Each row is a point on a tangle of strands that fork, close into loops and nearly touch. The rows are in no order.
(in the rows, 128 means zero)
Points whose rows are less than 222 apart are linked; no others are. Some points are linked to none.
(772): [121 161 136  86  96 177 140  79 155 152 159  46 141 103 154 129 137 142
  84  86  89 139 123 149  92 107 139 144 139 122 130 106 124 138 153 174
 140 137 183 146 142 155 161 183 127 117  90 152 141 117 137 126 117 108
 154 130 102 143 142 134 180 106 132 122 130  88 104 126 124  95]
(208): [ 83 111 101 156 122 123 128 173 138 160 136  97  95 125  81 128  86 162
 102 131 117 126 114 138 115  64 135  97 130 102 135  94 133  97 192 209
 106 139 113 141 120  93 126 159 142 147 179 174  95 104 136 136 152 138
 135 198 123 151 114 147 139 139 145 160 110 126  77 180 106 133]
(394): [107 158 104 121 130 118 118 100 114 157 152  99 119 181  69 194 141 160
 181 116 115 124 120 183 117 218 150 146 157 102  93  88 134 135  79 127
 109 132 139  94 118 117 157 127  83 147 111 133 119 104 125 147  98 111
 143  95 130  99 139 179 125 134 139 167 130  83 137  86 142 123]
(827): [159 128 105 156 151  80 124 176 115 164 144 104  44 110 117 104 112 132
 120 150 157 137 132 167 152  26 140  96 118  67 167  95 128 117  98 161
 100 154 135 115 135  71 111  48 157 111 122 160 137  99 139 169 196 131
 106 154 159  93 145 166 122 131 135 143 137 167  87 163 148 120]
(594): [160 125  82 182 118 147 111 184 125 150 158 166 107 110  81 131  88 174
 130 149 158 114 108 102 150  95 120  65  93  94 146  80 149 117 155 136
 156  94  99  93 149 117  98  53 138 100 143 173 128  93 196 179 165 165
  93 142 151 152  94 134  82 150 123 141 113 174 105 152 120 129]
(652): [129 136 137 121 159 173 164  66 120  99  95 110 199 149 161 116 194 109
 107  87  41 130 122 125 113 142 143 148 173 148  63 151  99 134 130 102
 131 116 131 151 134 185 141 140  82 151 113  96 175 168 125 105  81 111
 162 118 121 133 129  98 211  73 141 140 175  93 158  99 117 124]
(478): [102 137 114  92 118 159 125 122 121 119 115 146 195  75 139 105 141 138
  76  92  70 155 106 102 104 150 166 128 123 125 131 149 134 155 203  87
 138 147 176 128 122 184 153 186  84 145 107 116 143 151 134  80  96 137
 169 178 100 171 146  89 143 145  90 120 116  71 182 155 124 122]
(747): [195 168  98 153 140 118 107  68  75 132 146 107  96 144 165 146 117 150
 135 131 133 119 138 151 162 145 142 122 150  87 109 100  71 122  68 129
 135 147 154  96 143 125 138  85 164 126 114 113 152 100  92 146 151 114
  81  96 160 127 126 149 184  99 181 129 128 114 103  86 129  86]
(132): [154 145 146 138 127 119 111 171 128 132 105 163 136 111 101 102 116 126
 111 116 115 154 141 122 137 104 105  99 122 149 189 129 174  99 132 100
  99 108 135  96 127  74 143 101 123  56  91 181 100 128 173 141 130 112
 116 176 119  83 139 132  96 136  83 154 151 162  95 195 135 155]
(318): [163 123 112 118 142 125  86 178 113 127 150 129 115  82  96 139 109 152
 118 111 148 154 120 139 118 153 141 106 150 140 161  93 156 150 128  92
 157 104 120  92 151 110 126  86  98 113  81 108 149 113 149 116 128 131
 114 126 138 117 104 118 104 130 114 134 133  90 116 129 122 112]
(735): [ 96 121 131 149 172 142 120 131 111 103 109 143 178 172 160 133 170  67
 117 111 157 151 146 107 143 209  99 174 144 162 124 199 128 135 143 101
 129 128 131 137 121 135 126 188 138 135 131 112 153 185 109  84 111 166
 149  66 130 143 175  74 138  80 125  93 142 153 181 106 112 145]
(459): [113  77 101 150 133 138 138 192 148 126 142 148  91 107  83 140  85 159
 143 153 162  96 112 110 152 104 166  82  90 123 132  74 129 125 157 171
 110 108  93 110 139 167  74  56 118 141 154 113 128 113 153 170 115 164
 101 130 143 152  75 139  88 152 177 134 102 156 124 136  99 100]
(157): [108 136 110 130 155 136 130  72 137 131 176 119 126 152 138 209 183 125
 170 128 131 180 140 168 110 206 162 138 135 111  68 127 149 165 106 162
 148 157 155 122  97 150 138 170  98 147 102  83 176 168 115 121 133 167
 137  81 116 141 165 143 179 120 172 124 154  65 172 104 145 119]
(547): [177 133 117 156 162 162 113  85  75  94 126 142 154  87 192  94 146 127
  79 119 116 137 130 135 148 151 152 116 154 126 137 153  95 150 119  80
 165 117 137 118 152 158 128  93 133 121  80  89 163 156 126 124 125 151
 117  93 152 117 123  89 167 106 130 112 156 116 131 109 106  92]
(108): [144 135 136 138 158 175 189 102 147 105 117 141 200 132 169 139 197  79
 127  97  96 149 142 102 124 172 127 131 178 154 108 172 123 150 135 114
 135 116 123 172 144 152 124 178  71 145  90  87 189 175 114 124  98 111
 159  87 100 117 125  78 233 105 138 103 196  89 174 147 160 125]
(324): [107 110 103 155 117 120 124 108 111  99 124 165 120 138 119 104  82 143
 175 145 102  78 134  89 194  97 156 131 116 135  69 113  86 109 150 122
  91 159  98 134 124 166  93 106 142 184 179 109  86 102 121 158 139 111
  92 129 133 150  93 151  86 143 182 134 102 195 113 114  99 130]
(742): [174 171 119  91 106 117 141 121  89 144  82 129 127 162 163  87  89 114
 111 128 116  95 158 152 139  99 103 153 175 136 164  94  99  93  99  99
 149 121 158 123 168  76 158 111 114 111 104 164 109 131 118 140 129  87
 154 115 143  69 134 193 146 106 122 155 132 109  93 101 140 160]
(512): [100 116 170  94 145 122 126 132 105 115  84 106 177 190 126 124 156  77
 143 110 138 121 134 122 141 172  85 139 145 162 106 164 130  96 109  88
 102 125  94 127 112 105 144 157 114 142 169 130 118 145 116 103  95 105
 142  94 120 124 146 109 107  53 105 100 115 145 160  81 111 147]
(900): [ 99 109 190 114 132  97 153  78 118  98 138  95 102 151  84 141 163 112
 143 124 134 170 125 171 104 156 119 115 134 137 138 125 133 104 107 178
 113 141 118 118 117  53 150 141 101 128 165 104 166 164  84 125 112  96
 114 125  95 140 116 148 132  94  93 121 117 110 175 122 121 112]
(796): [ 88 153 157  67  66 141 174 132 162 117  69  96 218 120 136  75  94 110
 108 113  87 104 122  96  94  70  99 121 120 184 116 109 109 112 123 155
 115 135 149 171 119 212 160 140 137 123 176 160  91 103 113  92  95  81
 148 196 112 148  95 134 138  97 141 137 135  96 110 165 117 143]
(573): [143 124 199 121 179 136 178 111 102  86 103 183 162 114 110  81 149  68
 144 125 132 103 120  99 119 145 150 115 125 167 115 172 110 148 123  81
 107 167 105 115 109 191 107 118 127 156 168  55 146 158 113 137  89 143
  99 122 160 156 108  79 143 116 163 156 109 135 166 129 110 126]
(297): [135 130 151 108 114 131 136 169 146 114 109 116 133  99 121  86  87 119
  92 112  99 149 152 127  95  68  94 144 112 138 178  88 170 118 132 174
 120 150 152 139 123 102 142  89 130  67 110 173 116 118 143 115 157  87
 146 186 137 118 147 167 119 134 133 186 137 124  64 201 109 138]
(778): [ 99 139 119 104 122 170  90 170 134 130 100 138 207 107  96 133 104 135
  59  92 109 149  99 118 109 157 131 119 121 157 141 133 159 139 189 107
 146 105 165 129 118 156 147 165  97 120 112 155 139 125 150  94 108 121
 156 177 106 143 126  90 111 107  75 141 109  89 143 141 104 135]
(775): [109 129 158 141 162 103 109 112 138 113 110 187  97 130 118 130 157 114
 163 156 138 161 139 130 103 184 125 146 134 164 114 191 150 154 117 108
 102  91 129 111 115 115 135 146  98 140  90  88 140 194 128 123 139 128
 127 106  96 114 148 126 123 147  86 118 173 134 187 127 145 144]
(151): [120  91  81 152 113 147 110 168 140 181 179  95 134 125 119 188 114 184
 112 137 178 145 101 130 144 138 127 104  96  97 121 126 123 113 171 156
 172 148  95 128 116 132 111 150 165 147 177 168 110  84 138  97 136 152
 131 158 143 164 133  90  83 136 141 125  94 107 115 112 109 114]
(650): [123 118  76 162 109 132 117 151  96 155 125 122 119 174 199 114  87 159
 141 173 169  54 135 144 162  71 103 127 110  82 141 127 100  90 112 134
 141 133  94 158 130 132 111 111 184 149 163 181 118  98 107 142 184 107
 146 122 136 105 109 143  88 112 150 120 135 159  94 110 118 125]
(233): [ 89 128 149  51  67 150 136  81 173 114 109  46 170  87 146 101 109 139
  98  69  85 113 111 118  83  66 123 137 116 154 130  73 121 128 157 189
 131 140 168 156 125 179 167 122 142 127 124 169 114  99 137  99 129  81
 159 186 130 159 116 151 133 106 135 122 130  81 108 147  95  98]
(368): [163 128 189 137 136 127 173 135 179 105  98 206 111 116  91  91 117 104
 181 161 102 134 141 105 108 123 121 134 119 179  81 129 120 138 117 104
 121 130 139 163 127 144  98 147 109 125 136  87 120 142 136 162  90 123
 112 128 123 140 118 125 144 178 124 167 127 169 121 149 180 138]
(897): [142 106 144  81  95 140 127 145 131 140 121 106 195 119 139 107 120 132
 102 142 158 112 116 101 141  87  96  87 118 138 181 159 132 127 127 118
 153  97  86 151  96 167 116  82 130  99 163 164 138 107 135  93 137  71
 112 165  97 109  95  93  73 101 131  94 136 125 132 130  83 127]
(600): [ 90  62  96 143 109 152 168 164 133 129 133 156 110 111 134 127 118 141
 136 156 160  99  75 126 134 108 141 113  71 118 135 124 161 141 154 190
 137 130 112 146 113 177  84 106 139 149 149  68 107 107 106 135  94 171
 126 144 131 126  53  99  98 185 164 124 100 143 115 152 121 102]
(697): [109 149 100 162 151  80 114  89 135 130 140 158  76 135  81 189 170 164
 143 151 150 184 131 159 112 182 132 139 112 117 119 144 159 157 130 164
 137  91 182 115 102  66 126 154 114 125  67 117 169 175 122 125 170 156
 132 111  93 113 162 148 105 171  86 137 164 118 169 126 170 156]
(270): [133 110 117 133 135  89  85 121 131 140 191 153  91 111 116 171 123 148
 175 145 140 168 117 110 146 145 156  87 116  93  90 147 137 158 147  94
 140 190  91  69 100 148 139 105 139 154 137 112 109 125 154 121 165 149
 107 139 161 169 125 157 112 129 171 147 113 130 152 104 120 120]
(47): [133 160 136  88 124 159 129  95 168 147 142  98 138 137 140 173 155 113
 126  99  92 127 128 143 126 148 129 166 149 163 144 155 138 145 123 102
 106 114 166 146 140 153 152 161  86 111  65 131 125 136 119 131 132  90
 147 116 101  94 154 137 182 117 100 118 163 119 142 129 144 119]
(530): [175 103  81 144 112 110  90 153 138 165 207 136 115 113 120 184 126 160
 149 142 183 158 103 118 135 157 117 109 105  89 116 154 116 156 141  86
 172 152 101 101 123 147 118 113 165 135 129 152 140 107 130 120 177 178
 131 111 175 170 137 105  75 136 135 111 135 120 135  86 136 107]
(306): [119 132 176 148 115 147 177 133 170 109 153 173 110 110  74 111 132 129
 171 149 101 155 114 113  89 102 130 122 117 149  98 126 153 134 152 136
 116 145 139 161 114 124 121 208 131 138 151 116 139 135 122 137 102 146
 116 169 112 174 101 125 149 178 135 136 109 102 127 149 176 139]
(44): [101 105 183  99 160 134 152 119 134 104 118 131 147 127  90 125 141 116
 177 122 118 153 121 161  84 162 141 129 161 157  85  92 158 133 102 145
 130 134 106 140 111 112 121 148  75 143 176 100 182 153 123 123  97 116
 138 116 117 142 102 143 131 106 126 127 126  36 170 106 119 119]
(889): [131 136 111 111  91 132 129 127 116 109 148 159 153  51 118 111 125 156
  91  98  65 180  97  85 120 110 166 118 104 116 137 119 157 159 202  88
 129 164 154 113 112 162 149 134 115 129 103 118  89 115 150  97 137 143
 124 199 132 179 139 117 138 192 130 127  98  89 141 172 131 111]
(831): [134 149 184 111 124 144 159 165 161 125 127 140 148 122 112  96 148  86
 147 127 126 136 140 104  70 130 112 117 140 192 160 186 153 132 130 100
  74 111 127 161 131 175 128 186 113 108 145 115 175 163  99  99 104 113
 133 167 106 130 125  80 147 129 104  91 177  85 147 189 152 139]
(258): [105 101 125 124 120 159 139 117 100 136 123 119 175 137 177 111 140 138
 107 162 166 104 104 105 152 126 105 109  97 118 132 193 129 132 139 147
 148 124  92 142  89 179 117 126 162 140 180 126 132 105 112  78 127 101
 105 151  93 130  91  67  88 109 155  88 104 134 145 111  86 122]
(999): [158 135 132 151 114 138 114 179 131 130  96 196 156 114 115  98  95 132
 106 154 153  91 114 107 151 104 109  86  87 128 176 120 152 122 127  89
 149  98 102 119 131 139  98  57 143  73 129 169  94 104 184 157 121 142
 115 147 125  97  99 106  73 148 110 148 110 186  96 167 125 151]
(955): [173 126 101 129  89 134 121 186 117 175 159 107 114 110 133 112  75 151
 142 141 146 127 127 102 144  24 100  99 117  76 161  74 126  98 117 138
 137 159 144 150 128 114 137  55 148  99 137 201 149  58 144 150 211  99
 120 159 181 108 117 164  93 130 157 158 165 136  63 167 120 100]
(672): [ 99  96 114 147 124 145 129 128 147 143 167  91 153 144 144 175 144 150
 107 122 146 137 109 168 132 163 129 161  78  98 109 143 122 134 151 152
 167 174 126 141 113 158 113 205 166 138 163 122 118 102 116  87 100 185
 153 134 129 167 134  78 120 118 119 115  91 125 127  95 124 116]
(644): [115 161  95 129 130 137  96  88 165 153 119 127 123 201 167 205 171 106
 163  89 121  97 153 118 139 176 115 190 148 110 107 151 124 116 113  81
 115 100 165 156 170  77 132 193 108 144  90 155 136 162 123 177 125 126
 177  35 124  95 191 137 154 138  65 102 137 158 134  89 169 167]
(909): [102 133 174 116 132 107 168  86 125 140 156 113 111 165  85 174 190 105
 144 129 117 152 139 146 141 172 111 128 146 138 135 135 146 110  97 150
 100 125 131 150 127  26 142 173  85 138 123 122 131 152  93 155 118  85
 121 114  76  89 140 149 148 117  98 147 134 143 148 149 169 155]
(414): [191 118 107 149 122 142 159 162 115 116 128 128  91 108 158  76  67 123
 100 153 114 122 150 158 108  58 133 162 135 100 142  92 109 145 113 162
 175 142 161 155 168 156 115  97 141 103 104 137 145 110 123 142 147 129
 149 109 146 123 136 191 178 130 154 153 120 121  82 135 147 104]
(216): [160 122 175 104 151 142 168  92 127  96 100 131 182 117 117  86 157  93
 122 104  75 136 118 123 134 131 142 130 149 170  89 134 108 127 122  69
 123 164 120 120 127 198 126 128  88 150 141  71 140 146 110 111  81 109
 132 153 134 135 113  96 177  99 160 158 138 110 143 140 114 110]
(104): [ 95 119 170 130 147 100 129 167 137 128  76 157 107 171 147 103 155  86
 142 175 178  78 134 102 119 127 104 138  89 143 154 194 152 119  88 130
  73  80  65 135 104 125 112 100 178 140 171 126  97 129 125 146  85 138
 129 109 102 107 109 112  79 139 137  99 116 192 124 133 128 152]
(894): [ 97 113 174 131 136 107 159 120  95 134  55 158 135 184 165  95 136  83
 137 155 181  37 135  96 144 112 101 152  93 135 131 150 113 107  91 150
 107 136  81 166 115 131  97  90 186 157 188 102  91 103 109 145  97 109
 112  85 118 112 100 106  96 109 185 130  86 220 105 127 123 143]
(1036): [ 84  57  92 188 123 128 167 158 124 108 143 136  80  87 137 127 121 145
 115 163 161 135 105 127  99 101 147 116  76  98 123 111 124 163 155 209
 145 123 131 146 112 156  74 137 161 143 130  78 136 148  92 130 120 227
 132 114 145 160 111 121 130 195 136  97 123 137 151 115 136  77]
(94): [149 152 130 166 142 124 130  67  82 122 132 106 115 158 160 147 117 134
 108 125 121 132 153 175 143 167 135 122 157 111 112  85  81 109  96 148
 152 159 129 132 148  63 110 133 155 110 121 107 139 144 101 148 115 118
 103  71 137 126 148 165 177  79 144 138 107 143 105  93 140 110]
(174): [ 95 130 136  74 145 148 147 117 127 149  66  98 162 197 137 142 171  63
 127  99 117 106 153  77 149 156  82 152 167 171 121 167 104  92 118  99
  86 100 130 170 145  73 150 176  67 142 144 138 105 162 113 145  95  86
 161  88 114  91 181 128 160  74  84  80 137 141 155 101 150 169]
(830): [136 126 163 130 157  98  95 111 144  95 117 182  91  73 135 104 129 103
 136 159 147 107 128 129 121 122 156 127 124 152 147 169 123 175  99  88
 101 109 108  99 116 151 125  64 122 133  77  94 120 159 145 143 134 144
  92 120 127 111 128 106 105 148 111 132 167 152 167 135 122 103]
(384): [130  85 111 173 141 118 121 145 170 121 132  97  58 113 123 175 111 154
 121 146 159 160 128 163  80 113 148 125  95  99 101 109 120 154 131 186
 143 139 150 141 113 132  99 152 146 121 111 119 153 146 114 123 134 175
 123 112 134 147 158 138 170 161 114 106 137 120 138 100 152  64]
(936): [140 127 149 160 128 102 132  87 100 123 104 153 108 143 169 104 114 100
 145 134 151  45 149 106 185 104 138 138 109 107 109 119  52 117  91 106
 110 158  85 156 137 138  81  93 197 157 150 114  87 106 125 167 151 112
  88  90 141 122 127 116  98 117 170 151 108 252  99 119 115 132]
(605): [158 144 119  78  93 136 111 137 122 147 150  96 146 107  75 143  92 151
 133  82 108 137 139 134 110 169 137 113 159 144 131  33 144 140  97 130
 136 115 126  84 160 134 140  63  78 108 100 116 133  73 151 114 104 103
 123 153 153 119  85 159 132 126 165 168 146  55 109 129 100 103]
(70): [145 151 149 138 121 119 137 132 144  88 119 163 116 102  53  89  84 128
 153 140  91 133 151  95 128 111 147 114 140 162 130  73 149 114 127 165
  92 108 138  86 150 112 120  62  97  85 154 114 112 114 168 148 106 103
  66 167 111 142  86 168 127 148 128 162 109 152 118 173 109 154]
(885): [120 143 132 193 158 137 144  63  87 103 155 150 107 122 160 114 120 132
 135 126  98 159 155 132 129 177 158 131 142 118  67 114  79 140 136 155
 150 176 143 125 128 126  94 156 171 137 125  80 136 148 115 122 124 169
  83  86 151 188 147 144 182 126 171 120 102 162 139  88 150 127]
(501): [ 87 158 105  75 111 138 149 111 133 172  94 108 178 192 106 161 170  91
 159  97  80  87 128 105 133 170 103 147 175 155 132 125 127 101  91  89
  76  96 118 130 160 102 168 124  46 156  99 164  71 111 130 154  88  67
 160  96 130  53 144 159 140 114  87 128 171 112 137 100 161 181]
(51): [179  95 126 128 137 133 123  90 104  99 136  93 140 110 164 113 122 150
 105 133 141 113 127 135 158 101 130 104 133 114 129 105  76 126 104 104
 181 138 100 117 139 164 127  70 148 128 129 119 161 108 115 133 133 114
 102 105 144 139 106 119 127  83 155 110 123 123 118  76  90  71]
(834): [122  98 107 114  93 153 125 178 139 134 135 100 145  85 132 108 107 149
 103 114 123 146 117 100 137  32  97  97  82 104 163  77 158 105 149 178
 137 136 128 159 101 142 142  69 145  88 149 181 130  84 141 116 199  95
 129 190 155 110 126 121  79 150 160 148 145 143  58 200  81 103]
(128): [174 141 172 137 133  99 134 115 140 136 117 162 106 152 118 137 148  84
 164 124 122 131 136 133 137 156 114 142 134 160  90 139 114 123  98  53
 111 142 111 137 138  85  98 165 118 139 112 101  73 137 132 165 103 147
 127  93 136 106 167 128 145 141 114 161 126 194  97 123 179 142]
(849): [ 90  96  95 151 122 137  96 167 134 125 149 128 141  87  92 161 124 179
 100 128 154 184  97 107 124 134 156 104 108 108 121 115 149 120 216 159
 174 120 107 113 111 135 152 143 138 152 185 133 126 119 165  97 133 178
 126 180 134 197 132  91  81 145 122 115  73  67 144 140  91 127]
(314): [156 123 125 105 119 116  75 132 148 122 116 119  85 150 162 137 131  71
 121 120 144 113 173 144 166  79 130 141 117 108 179 138 153 102 117  97
 110  72 140 112 147  76 131 147 104  72  83 138 147 168 117 140 141 135
 163 100 120  46 168 154 134 143  77  69 139 145 138 115 137 153]
(59): [146 149  64 159 139  99  70 151 127 134 142 149 115 164 132 182 128 158
 156 106 166 137 109 150 148 206 115 147 147  87 136 120 141 109 141  75
 134 131 178  76 146  57 148 137 136 131 111 162 134 124 127 150 135 156
 145  90 155 136 148 133  64 132  54 143 129 113 121 104 148 133]
(472): [140 141  92 123 118 135 115 134  87 138 150 111  83  37 114 132 123 170
  91  93 102 198 102 104 105 111 184 124 127  97 126  68 154 158 191 146
 148 128 156 112 124 118 148 110 126 131 106 102 136  93 149 103 168 144
 103 160 171 155 149 135 135 198 151 112  89  64 122 163 134  93]
(162): [112 138 136 168 123 150 173 138  79 122 134 141 121  97 146  64  95 133
  98 159 124 102 108 122 162  92 127  99 114 113 132 143  88 120 147 152
 130 167 138 157 132 132  83 161 178 132 172 114  88 123 107 132 142 133
  90 177 119 145  99 118 123 135 150 139  72 173  92 165 128 172]
(158): [138 127  86 108 150 141  77 118 127 143 143 131 139 141 157 191 152 123
 135  96 130 131 122 136 161 178 133 157 155 110 166 171 136 155 120  60
 128 108 151  95 165 143 162 111  75 122  66 129 160 142 124 107 175  97
 148 112 122  73 135 113 131 125  76 106 170  96 184 115  99 131]
(292): [145 157 110  81  69 103 127 116 125 173 134  79 121 162  74 170 102 173
 149  90 113 106 116 172 105 151 115 116 157 107 129  43 120 114  81 158
 108 134 139  94 141 103 178  83  99 113 110 169 104  64 127 141  95  93
 149 122 160 108  95 186 132 115 121 159 139  78 111 101 135 102]
(826): [ 98 159 101  81 122 175 113  98 131 190 160  58 118  92 117 176 156 164
  81  70 120 145 131 147  81 145 140 156 151 118 170  86 167 154 158 211
 134  91 208 135 131 132 161 155 104 120  63 150 185 121 136 118 162 105
 155 107 121 111 166 126 138 155 116 118 124  58 127 143 105 112]
(767): [198 166 120 121 126 123 130  92 119 140 101 138 115 168 159 117 135  91
 137 110 104  96 150 126 154 127 114 157 163 146 109 130  87  83  84  48
 121 132 131 143 165  93 133 132 116 126  96 124  91 140 113 163 101 114
 155  95 145  73 167 139 185 130 142 146 136 165  84 107 155 141]
(107): [101 134 136  93 100 146 167 164 133 117  46 142 209 161 115  68  91 113
 133 160 121  73 118  92 127  82  93 122 128 177  96 124 112 111 100 153
 111 110 111 160 123 213 122 120 129 143 208 116  84  95 124 114  84  99
 131 162 124 135  64 121 133  97 173 132 125 122 106 130 109 168]
(794): [149 124 163 131 162 111 146  94 119  94 128 209 106  71 129 115 125  94
 140 139 130  98 119  93 151 130 172 104 117 133 127 158  82 177 139  81
 117 159 122  89 118 177 111  55 131 138 118  67 106 152 152 158 140 140
  82 128 160 147 114 118 104 147 156 155 111 180 170 112 108 137]
(192): [145 102 160  87 114 132 129 122 118  86  93  78 152 101 158  87 116 123
  81 131 134 118 123 146 138  77 115 117 132 142 172 116 117 127 105 130
 160 108 123 141 129 140 139 101 129  89 136 128 149 127 120 107 130  89
 124 137 112 110 111 123 132  84 111  99 131 116 120 127  90  90]
(738): [135 143 170 140 120 130 140 145 160  87 107 195 140  72  79  75  86 117
 152 147  99 129 152  67  99 109 141 124 131 187 141 121 159 135 134 107
  79 124 137 125 123 170 112  84 120  92 137 106 119 148 141 131  86 120
  89 179 119 147 104 116 129 170 120 151 142 142 130 215 135 129]
(985): [150 122 100 148 116 120 154 111 122 133 146 116  72  58 109 140 130 172
 114 108 118 188 115 122  85 132 178 115 129  97  98  80 137 180 154 192
 168 132 181 150 125 120 109 149 123 121  88  83 167 122 127 105 127 180
 114 121 137 162 148 147 185 203 158 105 109  61 135 132 172  87]
(839): [107 118 140 136 133  81 121 195 154 144 111 117  93 179 154 104 130  97
 135 181 154  96 159 152 111  72 107 169  95 129 163 182 152 110 112 157
 112  81  78 147 119 106 102 143 171 133 170 151 108 138 115 142 128 136
 169 134  94  99 137 163 117 135 118  99 118 172 105 138 138 175]
(134): [110 167 108 148 135 121  80 130 141 152 157 127 120 165  93 183 108 176
 171 124 118 130 122 147 121 189 136 141 147 134  85 119 148 119 124 102
 112 138 123  84 133  92 147 166 116 149 125 163  92 105 161 152 111 138
 124 114 134 144 142 155 116 115 100 167 127 118 106 113 146 145]
(340): [166 125 138 136 134 128  99 126  95 139 121 160 138 134 163 114 147  98
 110 133 171 113 129 119 195 134 110  96 115 124 176 170 117  96 131  49
 137 124 102 117 112  73 111 120 147 106 135 164 120 142 139 130 129 135
 123 108 131  75 158  91  52 115 102 100 102 170 142  91 125 145]
(991): [131 141 149 122 129 113 144 151 185 138 112 125  74 147 129 134 131 141
 143 149 122 139 168 162  95 100 107 150 135 141 131 143 161 125 133 181
 156  88 154 178 125  76 158 160 121  96  77 164 175 155 143 135 151  98
 166 125  73 109 139 158 157 144 111 145 140 131 141 124 186 152]
(872): [ 82 124 158 157 156 100 104 145 136 126 130 181 122 154 139 117 143 122
 159 163 175 115 130 103 134 180 115 136 101 147 129 180 147 127 125 114
 103 118  66  87 106 127 107 123 194 159 155 133  87 125 137 122 137 176
 109 104 138 147 125  96  59 133 139 119 123 201 146 123 142 148]
(962): [128 122 142 130 149  91  97 156 176 119 114  92  72 169 165 138 137  97
 136 160 153 129 180 174 116  92 115 153 111 138 144 167 142 118  97 158
 117  72 117 138 141  96 113 154 142 107 105 146 159 171 116 128 150 149
 148  96  97 112 161 156 146 131  95  72 135 142 135  97 147 158]
(231): [ 80 140  86 127 152 135 110  94 142 153 159  97  93 115  80 194 156 189
 106 113 135 171 129 159  94 163 161 159 152 104 142 123 164 140 167 202
 136 104 200 129  96  94 152 171  97 131 104 139 188 159 137 117 144 139
 133 114 105 131 171 125 115 159 102 126 129  68 153 133 126 129]
(820): [ 92 104 149 140 152 142 154 112 105  93 161 100 149 131 170  80 141 116
 143 144 148 115 130 107 134 128 130 120 128 139 113 166 116 123 127 162
 116 144  87 116 112 189 130 161 167 177 171 109 131 135  93  87 133 143
  93 137 124 176 109  97 137 102 193  88 115 115 140 110  95 119]
(674): [132 115 177 119 120 128 146 170 180 119 158 107 133 116 104 121 145 111
 130 139 144 144 110 138  99 104 111 123 104 154 173 153 166 131 135 136
 111 126 123 138 118 150 124 190 144 113 150 118 129 128 110 107 120 144
 128 178 111 138 103  96 135 140 119 115 124 115 103 167 137 131]
(455): [129 134 152  98 119 115 124 151 119 123  65 123 181 181 110  93 105 123
 131 137 134  90 123 123 140 127  88 113 140 171 103 127 106  90  98  97
 123 115  78 118 125 130 132 122 119 135 169 146  80 110 146 130  91 103
 130 130 129 133 106 126 102  72 128 138 110 142 110  86 115 167]
(609): [131 123 104 121 157 123 105  95 127 128 162 102 119 135 147 159 145 143
 168 120 114 153 121 153 126 161 161 141 145 105  63 137 128 151 113  93
 139 176 115  90 112 188 143 125 121 163 123  97 135 123 132  98 132 154
 136 124 166 160 132 137 165 108 180 129 135  86 148  66 109 101]
(91): [115 155 149  87  81  84 126 104 108 157 123 101 121 180  87 141 146 132
 138 124  89 107 147 160 129 147 111 125 161 133 138 117 139  81  82 147
  81  98 114 131 150  30 172 133  84 131 108 164  69 112 133 156  97  72
 142 110 108  69 128 180 114 124  75 148 153 143 114 139 166 178]
(563): [122 121 144 158 151  75 125 145 149 128 132 110  65 119 118  97 117 114
 135 174 140 128 135 157 139  47 123 120 104 116 145 147 129 113 102 161
  94 127 115 134 121  87 112 106 175 125 142 146 113 135 115 165 157 130
 114 150 102 104 120 160 130 140 121 144 149 197  90 182 136 137]
(274): [102 137 113 188 132 128 132 109  86 129 169 151  94 112 164  99 112 137
 118 144 127 118 122 122 158 154 129 125 118  95  94 133  84 143 139 129
 134 186 127 126 128 116  86 158 207 142 130 110  88 124 107 119 168 185
  90 124 158 174 132 110 128 133 143 121  98 193 119 119 150 143]
(694): [128 114  93 114 151 141 101 153 125 128 140 131 181 135 161 161 167 103
 100 101 156 139 124 115 174 186 114 144 151 138 148 204 128 154 166  56
 153 128 122 109 145 167 133 159 104 139 117 123 147 164 132  80 140 144
 160 114 142 130 145  62 102  87 113 101 143 110 178 108  91 153]
(927): [113  98  54 137 112 145 131 124 107  87 150 136 145  90 160  81 127 166
 115 136  79 130  95  99 125 119 158 145 121  77 100 146 102 171 141 104
 162 138 131 118 132 193 133 140 149 145 106 101 113 122 118  86 128 211
 143 132 146 174 114 106 142 190 133  77 135 104 166  83 115 111]
(517): [134 117 118 116 127 143  78 191 134 147 155 107 150  83  91 157 128 157
  83  96 152 187 118 120 120 128 119  98 125 130 177 106 174 131 180 125
 161  84 113  99 131 100 160 123 108 109 118 152 158 111 181  96 159 126
 124 166 124 145 128  91  77 121  93 129 127  88 122 163  88 126]
(327): [151 148 138 117  89  90 170 112 115 119 116 112  97 153 140  97  80 128
 109 155 118 106 175 173 107  49 117 169 161 113 128  92  79 118 107 174
 167 154 124 163 149  81 130 111 131 119 146 149 111 129 110 153 150  86
 149 110 111 117 148 211 175  85 143 166 130 132 105 140 155 143]
(806): [137 165  84 158 140 119  73  76 112 130 126 135 111 189 180 190 142 126
 155 101 142 119 121 165 148 206 125 174 136  67 118 135 113 108 104  75
 117 136 184 104 137  58 160 138 143 133 108 155 151 135 108 168 157 129
 142  58 131  96 167 132 121 141  55 126 142 143 141 100 130 113]

How many points has the smallest loop of links through each point below? Write none if it is on no loop.
(233) -> 10
(318) -> none
(192) -> none

A piece is all that can be reached along the links. How many separate loops has the piece of each point below (a circle has one, a figure eight two, a Y none), and how many tips (points with one link)?
(192) -> loops 0, tips 3
(796) -> loops 1, tips 2
(672) -> loops 0, tips 7
(767) -> loops 0, tips 3

A fork is a point with three links, a tip a point with one. Leave the first point through the second and follow the links. Name the first fork or tip that comes.
(600) / (459) -> (839)
(459) / (600) -> (517)
(108) / (652) -> (772)
(826) / (231) -> (108)
